Points, in no order, along strands that fork and pass close to each other.
In the rows, zero is written as 128.
Two points are linked if the straight distance between their rows is under 204. Some points are linked to none.
Z_999: [112  97  61 169 128 128  90 121 144 113 153 143 116  67 111 189 148 119
 145  41 141 106  86 121 128 178  82 108 105 149 135  99 166  81  59  85
 138 157  97 102 122 154  98 146 174 119 135 112 132 101 154 121  91 178
 118 183 138 140]
Z_974: [102 136 174 114 113 123 121  81 101  88 127 127 129 142 172 108 153 149
 141 128 193 119  77 132 133 133 163 155  99 112 115 126 105 132  88 113
 128 110 158 162 138  98 141 156 128 167 145  51  90 101 114  97  92 170
 179  69 160 130]
Z_817: [ 92 167  90 140 161 120 149 124 173 154 110 111 131 119  97 120  85 141
 146 146 124 161 148  96  75 131 109 135 137  94 120 111 115 114 112 104
 158 111 165 151 156 178 142  97  95 166 154 192 207 118 131 116 110 130
  74  81 160 149]
Z_39: [162 118 111 184 147 101  50 145 143 171 129 147  62 101 131 157 178 133
  99  84  84 145 181 118 140 110  93 161  97 177 154 186 151  94 138 107
 142 186 128 124 152 116 147 112 154  70 123 152 167 170 139 112 150 124
 160 174 136 133]
Z_222: [ 82 172  84 117 135 151 150  67 179  79 151 148 145 105  98 150  63 142
 145 144 133 126 175  96 130 177  85 145  55 140 130 116 118 111 124 127
 170 114 157 105 132 174 127 197 151 171 195 139 148 127 143 185 108 134
 131 130 161  96]
Z_149: [169 128 142 101 157  68 106 114 133 139 115  98 113 135 108  64 140 152
  98 123 103 131 105 177 130  83 156 115 191 126  89 110 127  69 122 111
  97 151 176 134 134 144 155 118  91 131 121 151 146 183 115  93 155 143
 162 102 129 123]
Z_867: [146 118 101  72 101 215 176 116 102  83 120 127 171  80 109 160  99 113
 191 125 154  79 187 117 126 186 111  98 128 182 102 107 111 120 102 125
 199 124 104 150  74 129 113 119 146 139 120 166  96  80 153 176  77 151
  69 153  78 111]
Z_743: [121 137 135 128 137  63  73 174 113 155 100 108  91 108 129 118 210 140
 101 111 155  94 154 149 114  63 170 165 153 116 158 131 116  99  75 117
 147 168 112 128 157 102 147 120 112 102 102 170 174 146  75  94 137 105
 161  87 122 125]
Z_481: [119 147  64 158 103 128 121 131 152  95 165 126 131 101 116 195 133 126
 132 102 119 132  46 151 111 139  84  93  80 145 157  80 172  97 116  58
 106 157 118 111 146 138 111 157 176  92 153 105 105 122 142 142 117 144
 132 154 148 137]
Z_757: [ 98 173  89 166 168 163 140  86 186 123 131 153 121  96  79 132  89 131
 167 134 119 147 125 100 117 171  68 146 116 117 137 103 132 117 109 126
 153  85 158 119 143 194 141 123 109 179 179 173 161 132 167 142  99 158
  94 136 168 122]
Z_381: [143  82 142 125 144 184 141 138  86 167 131 125 151 121 128  99 117 137
 138 171 133 151 159  92 145 120 112 110 125 131 127 152 100 132 160 138
 151 123 132 155 120 121 158  38 120 143  98 131 130 112 116 138 131  98
  59 132  85 161]
Z_953: [102 136  79  93 109 143 149 172  83 129 123 152 125 108 101 100 107 183
 168  95  96  70 139 140 119 167 156 132 206  89 140  75 145 143 101 153
 104 103 104 145 123 149  71 156 118 119  78 217  93 142 157 124 103 145
 108 119 121 148]
Z_271: [144 148 120 170  89 137 133 101 117 112 124 186 119 121 111 180 138  89
 131 141 174 122  96 127 160 131  98  94 108 171 141 156 160 140 156 141
 101 123  70 124 124 107 134  92 154  89 107 107  90 144 113 128 137 124
 169 217 150  99]
Z_979: [112 145  54 143 111 111 121 106 121 134 150 107 148 148  82 164  89 155
 117 101 117 145  66 127  79 139 119  82 120 128 119  80 172 111 146  81
  98 120 136 126 161 138 110 179 172 151 128 125 129  76 126 133 138 161
  96 114 150 160]
Z_649: [168 117 109 140 154  73  54 157 129 125 160 113  71 100 135 101 144 181
  82  53  36 163 156 170 151 104 126 136 145 160 116 154 144  75 153  91
 132 177 136  87 146 125 131 130 142  83 118 158 171 204 126 107 149 109
 155 134 113 154]
Z_567: [138 114 160 100  96 137 134 108 140 123 178 139 159 146 123 109 113  50
  91 146 169 119 165 114 120 122 125 134  79 186 108 114  85 106 145  76
 134 138 143 110 115 137 164  87  93  85 163 101 121 112 132 164 115 139
 117 125 200 129]
Z_836: [ 86 113  91 116 122 130 131  88  66 126 143 166 159 116  85  94  44 163
 146 158 115 119 141  96 142 154 121  70 144 157  84 114 121 146 184 146
 133  75 120 130 156 127 105 128 123 157 108 139 150 104 121 136 111 150
  88 127 164 155]
Z_623: [168  95 109 146 146 110 150 152 157 125 169  79 118 141 195 130 155  70
  95  91  93 132 146 166 133  99 118 191 106 155 117 116 126  69 117  90
 100 194 151 110  99 147 155  82 100  80 188 110 129 198 171 110 121 132
 154 103 152 143]
Z_587: [167 160 163 122 141 147 101  99 121 137 107 101 100 111 111 135 196 123
 107 141 141 139  98 170 132  96 153 131 146  83 178 133 128 100  58 104
 132 172 136 143 109  95 145 132  81 131 114 108 139 137 116 121 111 127
 167 142 109  76]
Z_795: [174 117 123 104 166 102 155 128 150  78 163  89 129 153 158 100 126 104
 125 113 113 155 152 118 146 109 136 164 130  93 133 142 113 159 109 140
 122 143 140 113 119 154 144 138 100 116 156 109 143 172 141 125 115  93
 156 122 179 100]
Z_691: [ 67 117 121 140 108 157 109  26  80 140  96 195 117  86  95 165  96 109
 157 123 169  88 139 132 136 178  90  80 147 156 120 140 147 129 128 180
 168  91  76 148 114 130  87 106 104 156  87 147 149  60 147 125 116 181
 128 206 132 127]
Z_22: [118 124 150 102 142 106 116  95  98  71 104 115 127 126 130  93 163 133
 163  71 187 104 112 109 138 166 130 132 141 142 107 157 139 136  77 119
 148 105 150 146 144 109 122 159 152 148 119  97 113  88 155  82  78 182
 156 141 189 124]
Z_511: [128 111 182 108 161  78 162 136 167  78 128 100 138 146 202  80 114  95
 168 108 122 153  97 149 135 101 129 190 171  73 134 141  99 173  90 138
 105 104 152  97 114 111 117 172  96 136 172  83 109 167 135 126 116  92
 206  80 174 134]
Z_614: [150 163 140 135 103 135  88 210 115 159 110 155 125 168 127 132 159 139
 132 111 101  98  60 173 115  92 168 123 185  94 184  96 135 141 115 136
  73 124  87 125 147  98 102 121 114 101 102 153  83 152 130 125 120 138
 140 147 142 120]
Z_303: [123 141  96 105 115 106 160  91 169  59 166 123 158 130 135 150 112  88
 108 127 122 140 131 147 144 127 138 135 112 123 162 138 131 142 135 122
 120 127 127 101 104 141 116 174 132 105 155 120 130 176 117 175 135  91
 170 154 174 102]
Z_167: [104 150 166 139 129 181 136 146 174 145 148 153 171 145 143  64  75 111
 151 141 115 150 138  98 111 155 110 162 107 161  91  88  54 140 158  97
 118  99 167 124 130 184 153  93 116 164 181 109 110  71 175 134 135 154
  67  82 151 160]
Z_335: [170  87  84 113 163  97 205 142 129 117 148  75 178 156 144 132  98 101
 127 148 139 141 132 112  99 109 119 127  86 156 104 102 129  99 125  85
 130 142 171 119 100 151 152  94 141 119 185 133 148 160  95 140 101 111
 101  52 112 149]
Z_38: [113 128 126  93 140 135 140 214 109 127 173 136 138  94 108  90 110 168
 121 162 109 136 167  80 134 100 111 179 120 134 156 137  65 170 162 115
 166 120 136 108 131 107 141 109 119 111  97 200 107 128 104 158 128  63
  93  88 116 148]
Z_475: [ 95  85 125 192 107  72 123 127 128 116 135 176 128 132 158 158 121 115
 107 172 184 139 135 110 136 119 120 151  91 167 114 152 118 141 172 151
 115 113 103 106 156 133 134 130 146 110 137 118 155 101  72 130 161 146
 160 113 157 140]
Z_984: [162 127 172 117 137 135 157 152 180 135 168 104 188 125 139  79 114  92
 133 148 161 133 127  96 110 139 115 146 123 134  82  68  93 135 116  86
 120 109 173 119  99 161 140 134 116 154 184 101  85 100 165 151 142 162
  68  68 105 135]
Z_821: [121 110 199 110 164 105 107 116 141 156 112 103 135 155 171 132  91 119
  93 165 105 138 176 156 141 123 134 167  69 132 117 145  76  91 144 136
 146 122 167 120 128 113 125 178 149 173 180  81 147 117 129 154 174 134
 158  55  90 149]
Z_586: [113  83 132 175 150  98 133  62 159 101 154 154 139  99 162 176  91 111
 135 115 117 145 123 128 184 150  65 108 121 146  95 136 132 133 159 164
 137 119 109 120 104 129  98 163 135 146 177  69 142 103 141 148 149 159
 148 161 140 131]
Z_106: [126 125 159  89  95 141 136 135 151 126 133 133 177 123 139 128 135  92
 141 127 165  98 113 116 107 172 129 122 113 145  98  76 120 148 132 116
 125  96 138 133 101 142 121 151 150 130 145  91  48  61 173 158 134 157
 107 105 121 127]
Z_245: [ 92 163 163 154 106 142 109 174 141 130 131 182 108 141 140 108 122 127
 151 136 133 142 113 100 105 139 118 184 111 128 156 118 101 182 184 131
  93  77 100 117 171 111 130 146 152 129 129 132  68 103 166 119 143 140
 166 106 178 141]
Z_172: [160  95 136 105 164 116 102 208 134 143 186  95 108 130 144  79 125 127
  87 137 117 159 167  84 111  82 112 203 133 145 137 128  82 138 127  95
 161 154 140 120 149 128 170  95  90  91 130 153 146 137 114 127 124  88
  90  90 138 172]
Z_954: [128  84 196 106 165 140 132 125 161 145 117 136 129 137 192 117  91 105
 138 122  99 137 220 127 165 165 133 150  86 137  96 167  86 146 164 185
 157 117 146 101  93 142  99 134 127 173 163  94 117 123 168 154 154 132
 116 107  80 145]
Z_76: [112 160 110 141  93 174 110  41  76 127 138 156 125 110 118 186 151 175
 152 126 138 160  36 139 153 108 116  77 143  87 152 109 147 140 141 150
 143 137 106 186 122  86 110 179 117 141  81  97 100  98 127 137  90 140
 132 185 124 103]
Z_780: [ 96 106 140 111 147 149 145  68 125 154 129 100 148 161 171 190  98 146
 129 168 134 137 133 142 131 128 136 147  80  78 115 122 103 118 140 159
 145 110 141 175 124 122 127 195 144 195 175  91 133  94 138 175 128 132
 122  67  86 148]
Z_883: [144 143 168 106 148 147 158 197  80 111  84 149 111 174 153 116 138 169
 142 182 143 110 162 123 126 114 161 153 129 110 125 170 108 201 179 210
 109  94 140 118 175  90 138 150 171 145 104 160  85 140 103 133 161  90
 176 118 146 116]
Z_421: [161  92 116 145 107 146 122 118  78 120 115 169 107  82 121 138 146 170
 174 110 144 112 151 112 157 145 133 110 174  83 125 167 146 169  96 195
 152 130  77 150  93  92 102 172 119 145  52 152 133 112 114 115 133 116
 121 190  87  93]
Z_399: [109 164 144 134  82 147 112  80  78  94 145 163 130 113 112 145 139 172
 150 152 173 121  79 118 141 138 138 137 123  96 124 106 118 151 140 144
 116 120 120 157 149 101 128 209 133 163  98  93  86 100 122 125 118 150
 173 129 135 110]
Z_816: [159  63  78 171 118 137 138 115 133 102 154 104 112 127 172 199 144 112
 106 110  89 153 111 134 158 145  91 113  65 143 129 184 141  86 125 113
 124 172  92 127 106 115 138 102 152 111 150  81 148 176 111 134 106 113
 126 179  88 143]
Z_876: [111 125 157 115 121 187 192 122  81 134 114 153 150 169 100 123  85 141
 156 189 170  98 149  59 132 183 140  94 144 101  88 146 137 161 161 188
 123  91 124 171 140 138 147  97 139 183  90 137 133  76 129 113 120 142
  71 157 111 122]
Z_425: [143 121 122 195 153  42 103 146 195 104 161 128 123  81 137 163 154 154
 121  89  82 155  90 136 148 104  77 141 107 134 111 121 152 113 112  88
 109 175 144  70 131 129 118 197 147  97 145  86 145 159 125 113 174 110
 172 115 105 110]
Z_543: [118 172 120 108 114 108 157 121 158 134 129  93 141 176 106 125 105 117
  89 167 119 125  87 174  99  89 175 126 114  90 107  79 119  97 154  93
  64 142 178 103 152 128 128 190 131 126 163 103 125 170 110 140 160 107
 175  82 135 103]
Z_441: [153 177 142  81 122 162 116 140  59 156 101 114 123 169  56  98 138 136
 111 160 167 100 120 135 101 133 169  53 177 130 131 119 157 113 138 104
 128 106 143 162 158 113 159 105 146 130  78 139 103 122 125 117 125 136
 106 163 127 115]
Z_546: [155  60 123 109 148 137 133  92 158 106 145  99 144 123 209 117  77  81
 115 101  95 156 181 139 168 125 102 135 104 167  99 159 100 112 154 137
 160 138 156 111  88 129 117  78 119 112 181  99 123 131 153 155 129 130
 122 137 120 154]
Z_615: [159 111 138 155 137  94  63 183 154 167 105 134 106  83 126 156 205 123
 115 105 134  96 175 147 124 103 113 170 124 153 126 137 141 125  94 117
 156 167 127 127 122 121 135 103 132  89 111 173 133 146 135 121 179 111
 171 135 103 116]
Z_170: [143 136 178  95 173 145 142 116 136 163 133  52 159 152 134  60 153 122
  65 172 115 167 122 127 132 117 149 126  86 116 119 134 103  89  98  62
 122 168 167 138 103 118 166 100 140 155 132  50 141 128 112 121 152 107
 101  65  95 113]
Z_260: [114 186 146 130  96 140 117 203 118 133 120 160 127 153 135 111 143 129
 125 111 134 138 139  95 105 106 157 166 162 110 173 117 126 212 186 148
 113  88 102 127 147 113 110 139 135  76  58 179  70  86 142 131 141  98
 134 121 174 134]
Z_376: [112 164 161 114 105 119 117 170  92 130 111 161 122 143 120  96 165 124
 120 135 171 122 157 139 118  73 181 124 184 119 144 136 119 191 180 144
 118 109 118 131 144  91 130 112  82  76  66 198 101 138  82 108 155  91
 176 144 163 108]
Z_230: [137 139 118 106 131 110 102  95  85 168  87  73 108 153 157 114 164 137
 114  97  77 127  92 210 120  64 191 123 157 118 110 104 134  66  96  82
 122 169 171 175 111 126 136  97  95 126 121 130 144 147 143  98 104 151
 150  95 137 143]
Z_502: [ 90 168 147 154 104 194 150  88 134 138  93 190 122 128  87 124 110 177
 178 166 147 135 135  65 132 194 104 124 122 114 126 138 159 181 157 190
 125  73 105 145 126 148 113 129 141 169  84 139  94  71 154 122 145 149
 106 162 134  98]
Z_51: [151 113 108 177 147 101 149 147 205 104 137  81 114 110 182 124 123  85
 126  73 106 165 127 125 111 104  66 172 116 141 126 125 151  90 102  68
 137 156 168 128 131 174 137  54 126  70 211 117 141 167 166 113  85 100
 121  81 162 133]
Z_280: [105 194 105 134  80 161 101  39 108 154 123 133  97 145  80 204 150 147
  83 158 153 115  52 182 118  97 157  83 147  82 170  78 162 100 151 132
  93 162 112 166 150 109 126 188 122 141 104 121 131 103 122 139 126 167
 134 195 155 114]
Z_351: [115 169 126 104 130  94  95 156 152 115 134 144 112  79  44 108 117 148
 111  94 125 125 161 112 127 175 136 112 168 103 184  93 144 132  83 127
 143 114  99  78 139 127  76 202 138 114 105 183 150 145 107 136 139 120
 136 148 137  92]
Z_408: [ 94 138 135 154 150 101  96 135 146 160  93 133 104 161 160 105  90 148
 120 108  63 192 118 132 120 109 119 123 132 130 147 173 128 148 191 117
 119 116 149 120 173 112 121 129 139 128 132 115 128 119 144 111 136 104
 148 126 159 174]
Z_82: [ 81 143 139  90 119 147 154 157 118 106 128 158 166 135 121  65  64 125
 170 135 133 112 167  86 137 160 132 125 142 156 104 113  69 163 164 146
 139  75 146 112 134 147 123 105 130 155 147 139 120  77 158 129 102 161
  69 104 168 159]
Z_759: [145 135 130 123 126 147 123 147  79 160 117 152 137  79  38 137 138 103
 140 128 176  64 151 100  93 158 120  86 184 148 150 113 161 115  77 128
 156 123  98 141 146 129 102  71 122 121  69 199 141 106 125 119 110 158
  90 177 113 117]
Z_832: [138 126 146  93 102 113 110 192 128 116 108 114 126 179 185 115 159 118
 131 105 104 112  78 186 112  73 194 146 142 116 141 118 103 147 159 121
  86 145 122 138 130  94 126 112 126  90 105 116  66 150 108 126 128 109
 145 101 125 148]
Z_576: [132 116 105 156  98 154 107 109 103 129 155 166 109  98  89 178 139 122
  93 161 114 124 119 126 163 133  89 109  72 139 176 151 127  92 141 107
 111 166  83 124 118 101 151 112 132 110 117  98 127 182 113 154 125 124
 137 191  97  96]
Z_605: [108  82 117 133 113 130 131  40 104 126 101 148 131  67 136 140 155 100
 166 118 194  93 138 140 149 158 117 112 136 122 118 146 118 118  59 174
 166 129 101 142  99 135 111 107  62 150 101 128 154 106 125 114  89 171
 143 174 118 106]
Z_201: [149 178 162  75  88 156 155 108  80 110  93 120 156 161  87 128 123  94
 104 151 176 101  87 159 112 122 177  47 185 140 113 120 168 156 142 126
 109 110 126 142 128 103 118 148 136 105  98 114  92 116 117 149 123 128
 146 181 152  75]
Z_114: [119  84 131 144 102 163 121 166 126 154 117 198 121  97 122 138 133 107
 149 115 151  91 207  93 140 163 116 165 100 179 139 181 110 149 125 174
 146 117  64 127 110 129 137  56 114 116  99 174 130 122 120 123 128 125
  97 177 106 132]
Z_420: [132  91 101 132 180  91 167 138 163 124 123  57 131 141 176  87  99 128
 146 114 102 159 142 128 110  97  93 137 120 144  75 132 137  75 108  86
 154 142 186 137 112 159 153  59 124 118 189 125 182 151 145  92 108 109
 127  50 124 143]
Z_56: [ 94 117  89 105 107 133 127 129 174  81 168 131 171 112 155  56 100 146
 148  88 108 130 147 104 139 165 124 143  57 182 106 113  50  80 124  64
 139 140 163  98 106 151 180 108 126 146 153 102 130 142 128 111 106 128
  80  68 108 144]
Z_513: [104 149 159 161 144  78 125 121 197 132  70  91 122 131 174 128 137 104
 133  83  89 173  63 178 106  93 132 130 163 101 117 125 158 127 106  97
 104 137 157 117 134 124  99 155 127 129 173  88 142 140 140  82 139 117
 180  87 135 120]
Z_787: [120  90 127 174 108  39 152 144 163 118 134 162 135 100 131 121 120 126
 131 163 159 115 139 138 144 118 117 151 122 145  98 136 134 139 132 137
 109 111 125  89 119 141 127 131 117 113 152 135 145 165  61 127 196 125
 163  73  87 125]
Z_238: [154  99 138 140 131 131 109  85 110 147 114 125  93  94 143 123 197 115
 119 139 201 115 126 124 150 124 115 131 128 100 142 175 129 101  37 145
 159 148  95 149 103 126 152  88  82 141 102 101 169 131 100  91 103 133
 142 123 104 109]
Z_219: [ 81 149 105 182  93 200 123  83 142 160 107 206 106 102  87 185 120 119
 171 126 137 107 150 103 137 184  75 122 126 144 152 135 165 150 125 180
 132  90  69 134 112 158 100  99 122 137  89 177 127  92 163 137 119 155
 105 207 134 114]
Z_134: [111 117  88 163 165 137 133  55 150  82 151 144 107  62 118 175  96 154
 153 118  98 148 144 110 168 184  59 120  72 152 113 152 148 114 117 155
 180 123 144 126 108 160 116 176 166 183 178 107 179 136 147 161 107 158
 139 159 109 114]
Z_635: [162 100 165 174 180  72 116 141 190 142 182  99  76 130 173 105 156  78
  77 100  37 165 148 133 152  88 108 212 152 134 143 130 117  83  90  92
  86 203 106  84 119 141 133 100  69  93 142 119 162 192 156  98 145 125
 144 110 130 156]
Z_761: [124 109 153 102 108 156 136 161  77 172  89 164 108 120  80 137 130  77
 123 158 172  62 199 124 112 150 145 107 155 147 146 152 138 123 109 165
 148  94  92 118 114 123 131  52 127 122  87 184 166 165  92 127 117 123
 101 168  81 115]
Z_560: [117 119 103  86 119 134 203 127 144 115 124  63 176 165 139 111 122  96
 125 174 172 123  94 130  91 126 172 108 111 106 112 111 131 118  99 114
 129 124 174 140  99 146 144 128 123 136 157 105 129 138  89 147 101 106
  78  73 104 134]
Z_100: [156 137 193 145 123 149 136 213 118 120 135 159 126 171 123 119 168 176
 146 187 156 142 115  87 123 121 120 200 102 129 139 137  97 198 166 178
 105 105 131 121 156 121 134 157 176 137 120 113  61 105 140 125 175 102
 155 114 115 115]
Z_84: [178  85 148 168 172 109 102 190 146 159 194  94  92 126 151 121 170 123
  69 142  59 183 149 102 165  65 101 204 124 144 153 150 102 105 126 109
 124 198  94 113 145 102 156 132  77 108 133 127 169 169 111 141 142  91
 115 105  96 165]
Z_692: [133  96 140 105 155  82 164 117 141 151  96  88 155 166 130  99 109 114
 102 136 106 120 128 156 124 106 172  88 174 117  53 122 151 116 142 134
  91 120 159 120 128 142 122 103 121 140 146 113 145 156 103 106 182 125
 130  77 100 146]
Z_243: [140  88 128 149 126 112  92 142 130 128 163 150 124 142 173 102  76  99
 126  99  61 164 133 141 160 121 101 139 113 189 120 159  99 132 192 125
 109 117 125 117 132 112 129  78 132 111 149  93 109 138 174 133 123 132
 122 156 161 177]
Z_324: [128 141 185 125 107  83 146 190 173  86 141 149  96 159 175  82 127  95
 166 129 134 149  99 125 129 118 116 195 125 117 140 122  83 156 142 110
  76  99 142  99 137 126 144 126 121 108 175  94  73 142 141 125 139 117
 185  92 182 122]
Z_590: [117  94 130 168  89 130 129 117 112 160 126 152 149 155 141 176 137 110
 110 163 172 126 135  98 132 145 113  93  94 168 130 156 136 145 182 147
 119 113  68 145 137  93 151  91 163  96 107 115 134  87  78 137 151 127
 109 175 112 157]
Z_880: [137 154 143 147 110 166  96 118  77 178 121 141 107 147  56 179 162 170
 118 137 164 113 109 110 105 141 135  97 177  62 187 101 162 148 122 169
 122 120  81 162 170 114 112 170 133 136  61 144 144  79 105 127 147 142
  95 186 104 121]
Z_611: [ 96 188 111  98  86 126 140 103 154 120 129 119 138 139 111 149 117 126
  80 178 116 127 110 155 119 110 158  98  98  94 182 118 122 121 147  96
 124 137 131 113 139 126 127 189 140 108 148 106 146 152 104 160 107  88
 151 122 144  91]
Z_24: [132 131  94 133 131 142  94 129  92 156 121 107 122 118  79 169 130 117
 127 103 137 111 127 127 104 141 118  69 176 123 178  99 163 113  91 137
 151 130  92 139 163 122 104 137 130 116 103 186 160  72 135 144 109 164
  76 185 144 151]
Z_944: [139 121 101 168 124 105 117 128  97 120 115 172 102  82  53 175 121 163
 126 132 129 101 159 129 149 155 112 103 149 106 156 135 150 141  89 165
 146 124  75  97 136  97 106 207 138 134  93 163 161 144  73 135 154 116
 132 170 102 102]
Z_183: [ 73 154  92 120 159 155 136 164 151 137  91 141 157  79 130 105  99 145
 168 132 113 139 183 107  97 118 126 120 128 127 131 143 104 151 141 109
 201  95 143 143 140 149 136  42 115 133 126 206 174  96 112 109  96  93
  49  82 126 135]
Z_911: [146 187 110 106 125 201 129 107  73 165 136 115 114 192  69 142 108 135
  98 182 136 147 123 122 104  96 148  66 145 120 165 120 148 139 203 127
 126 114 134 160 151 117 160  89 127 117  72 151 132 136 123 135  99 100
  84 175 142 135]
Z_604: [135 152 128 122 132  37  93 136 142 153 112  96 108 118 122  99 192 143
  92  85 126 108 142 206 102  71 151 133 166 137 109 107 133  83  79  92
 121 163 162 107 154 117 138 132  84  91 130 174 196 169  81 103 178 137
 207  97 153 117]
Z_456: [130 156 144  68 144 161 135  76 117 119 124  87 131 191 146 147 141 154
 113 144 121 142 104 150 119 140 176 142 112  80 126 133 136 150 131 147
 127 139 172 166 136 120 111 202 152 179 143  77 119 116 150 139 111 123
 128 119 101 122]
Z_967: [118 103  83 134  90 138 139 132 145  92  96 102 130 149 209 182 138 113
 149  81  98 132  77 163 136 112 138 101  75 117 125 152 143 125 121 126
 102 172 106 130 103 114 119 123 169 114 151  72  83 156 134  92  94 122
 149 135  94 146]
Z_400: [132 127 105 103 140 134 129 144  93 103 128 142 114 112 127  86 130 156
 166  95 114 121 159 119 136 146 150 135 178  92 138 160 124 175 105 178
 147 117 110 135 116 120 111 143  97 136  75 175 123 142 141 116  91 119
 123 146 127 132]
Z_353: [139 166 106  85 116 134 141 108 112 106 100 122 137 145 100 124 154 113
  94 135 169 115 117 163 108  69 178  80 175 125 133 133 157 154 172 136
 120 126 139 139 125 122 130 113  84  69  87 180 125 148 106 126 156 104
 162 195 171  79]
Z_595: [113 160 168 181 129 196 145 114 170 120 113 172 134 117 115 152 110 143
 199 137 142 132  72  54 143 203  71 125 118 120 128 131 179 197 146 177
 110  60  88 131  98 163  98 140 161 181 150  89  53  68 197 120 135 164
 115 147 127  89]
Z_207: [106  91  79 129 122  93 156  61 107 102 127 148 152 132 121 134  39 136
 154 136 114 110 116 134 155 154 127  89 135 166  69 130 140 115 162 160
 129 100 130 103 139 132  93 162 153 174 158  95 133 134 134 140 124 174
 141 128 150 149]
Z_242: [147 120  81 112 129 118 104 108 107 119 121 133  94  50 106 157 143  98
 125  95 103 116 167 199 166  97 131 100 161 166 190 153 145  97 100 126
 181 151 106 111  98 105 101 115  87  72 125 194 164 181 106 140 119 101
 186 192 130  88]
Z_74: [148 171 153 134 128 143  80 134  87 130 122 142 107 140  67 136 185 177
 105 146 176 118  95 112 122 114 146 145 147  69 165 117 120 125  98 141
 110 139 122 161 154 103 149 180 125 154  88 106 130 115 103 116 137 124
 145 138 116 103]
Z_806: [119 130 119 129 114 109 123 214 137 159 103 125 127 136 120  95 142 154
 156 108  93  97 105 128  97 133 155 156 200  90 131  75 149 145  91 128
 104 111 105 114 142 137  88 133 135 122 112 166  84 126 145 115 139 134
 114  81 103 156]
Z_385: [160 126  97 129 132  65 103 181 158  98 133 123 105 122 137 108 139 181
 140  67  70 143 101 140 130 121 114 148 135 129 119 113 140 123 121 102
 107 165 121  91 146 130 116 158 178  97 133 143 105 170 146 101 148 104
 171 130 108 120]
Z_220: [133 154 148  77 161 147 122 147 100 168 110  31 119 156 141  69 162 101
  70 119 105 137 123 183 105  81 175 120 118 132 138 117 115  69  92  63
 141 180 169 164 103 110 169  89 117 113 139 105 154 139 126 129  95 100
 124  72 157 125]
Z_479: [121 153  95 111 135 154 146 171 121 102 128 111 154  88 127 132 124 139
 156 154 131 143 132 109 111  95 128 122 146 110 174 144 114 179 130 107
 201 113 134 144 111 125 131  73 117  91  94 206 131 134 101 150  84  62
  88  90 118 123]
Z_704: [180  83 130 181 154  51 147 109 156 127 143 122 132  89 145 144 148 147
 133 142 142 150 106 112 154 122  86 128 122 126  87 141 169 114 103 137
 126 143 137 100 111 136 141 153 132 129 151 109 156 151  95 115 194 123
 166 135  76  99]
Z_922: [114 147 161  97 122 113 171 136 106 132  93 108 121 188  93  93 118 137
 110 171 139 111 115 141  97 136 198 109 133  99  73 125 146 141 148 147
  74  99 169 109 154 159 130 166 160 171 143 127 113 155 105  97 177 118
 166  98 114 116]
Z_736: [127 160  88 123  87 117 138 115 121 141 100  97 144 168  91 199 123 156
  90 132 133 114  46 180  81  89 175  57 140 128 122  65 194 111 156 107
  89 148 142 144 144 123 117 173 153 114 125 150 127  93 106 145 156 158
 118 149 151 119]
Z_40: [121  77 143 138 121 182 159 101  89 159 115 149 147 148 120 154  85 107
 160 149 142 107 150 106 145 158 129  63 148 117 114 160 133 129 148 169
 130  89  87 160 108 119 133  58 113 167 100 151 148  94 123 144 100 151
  34 172 103 165]
Z_315: [147 127 156 142 158 166 123  79  92 183 150 111 120 182 111 135 133 119
  78 189 134 158 129 111 126 103 127 105 146 101 146 138 120 133 185 139
 115 124 131 179 149 123 177  74  88 143 104 108 152 110 127 133 143 122
  80 146 145 140]
Z_675: [104 152 146 152 108 140 132 135 159 120 108 147 151 118 142 169 140 102
 169  94 144 122  92  98 116 178 112 112 112 136 131 111 176 153 116 134
 106 101 107 120 126 151  90 153 172 138 141  89  76  71 172 118 109 169
 124 149 150 124]
Z_737: [130  88 118 153 135 135  88 170 177 107 182 145 109  85 159 147 141 145
 138  46  64 135 198  85 142 187  86 196  64 178 122 150 115 114 122 148
 145 157 103 105 122 164 127 149 158 121 149 126 137 118 182 157 112 153
 114 153 101 148]
Z_319: [147 116 117  74 105 167 134 174 115 118 102 108 143 163 203 137 160 137
 137 113 119  99  99 176 137 122 175 128 103 124 126 143 117 126 106 133
 133 156 121 149  73  90 126 116 138 117 119  97  83 156 117 130 104  78
 128 104  58 150]
Z_253: [114 123 136  53 135 138 190 107  89  81 122  84 186 169 189 103 118 134
 140 145 159 128 110 134 123 120 163 112 112 113  94 148 114 181 134 160
 144 116 176 143 113 114 120 155 155 141 145  94 109  94 114 126 128  99
 124 103 117 122]
Z_290: [125 106 120 137 149 115 104 108 144 163 139 134  97 130 123 117 119 121
 124  97  95 110 141 129 123 179 152 156 128 113 114 114 131  87  90 160
  98 122 120 123 138 160 109 119 101 173 133 112 137 140 159 121 119 160
 103 112  89 157]
Z_855: [166 100 199 122 163 111 128 159 147 146 151  96 128 133 130  24 140 137
  87 165 106 150 182  89 158 140 117 159  90 171  84 144  78  83 127  90
 129 151 173 106  95 151 166  80 124 136 124  81 148 158 122 117 175 118
  90  74  89 132]

A fork is a point with three links, a tip a point with one. Leave the first point through the second and follow the links. Name the first fork or tip that comes.
Z_546 / Z_954: Z_502
Z_806 / Z_614: Z_149
Z_479 / Z_38: Z_408
Z_590 / Z_271: Z_351

A fork is a point with three links. Follow the links from the first point to the second and name the forks in between, in order.
Z_623 / Z_376: Z_502
Z_82 / Z_736: Z_502, Z_74, Z_399
Z_761 / Z_376: Z_74, Z_502
Z_675 / Z_230: Z_502, Z_245, Z_149
Z_220 / Z_319: Z_149
Z_376 / Z_230: Z_245, Z_149
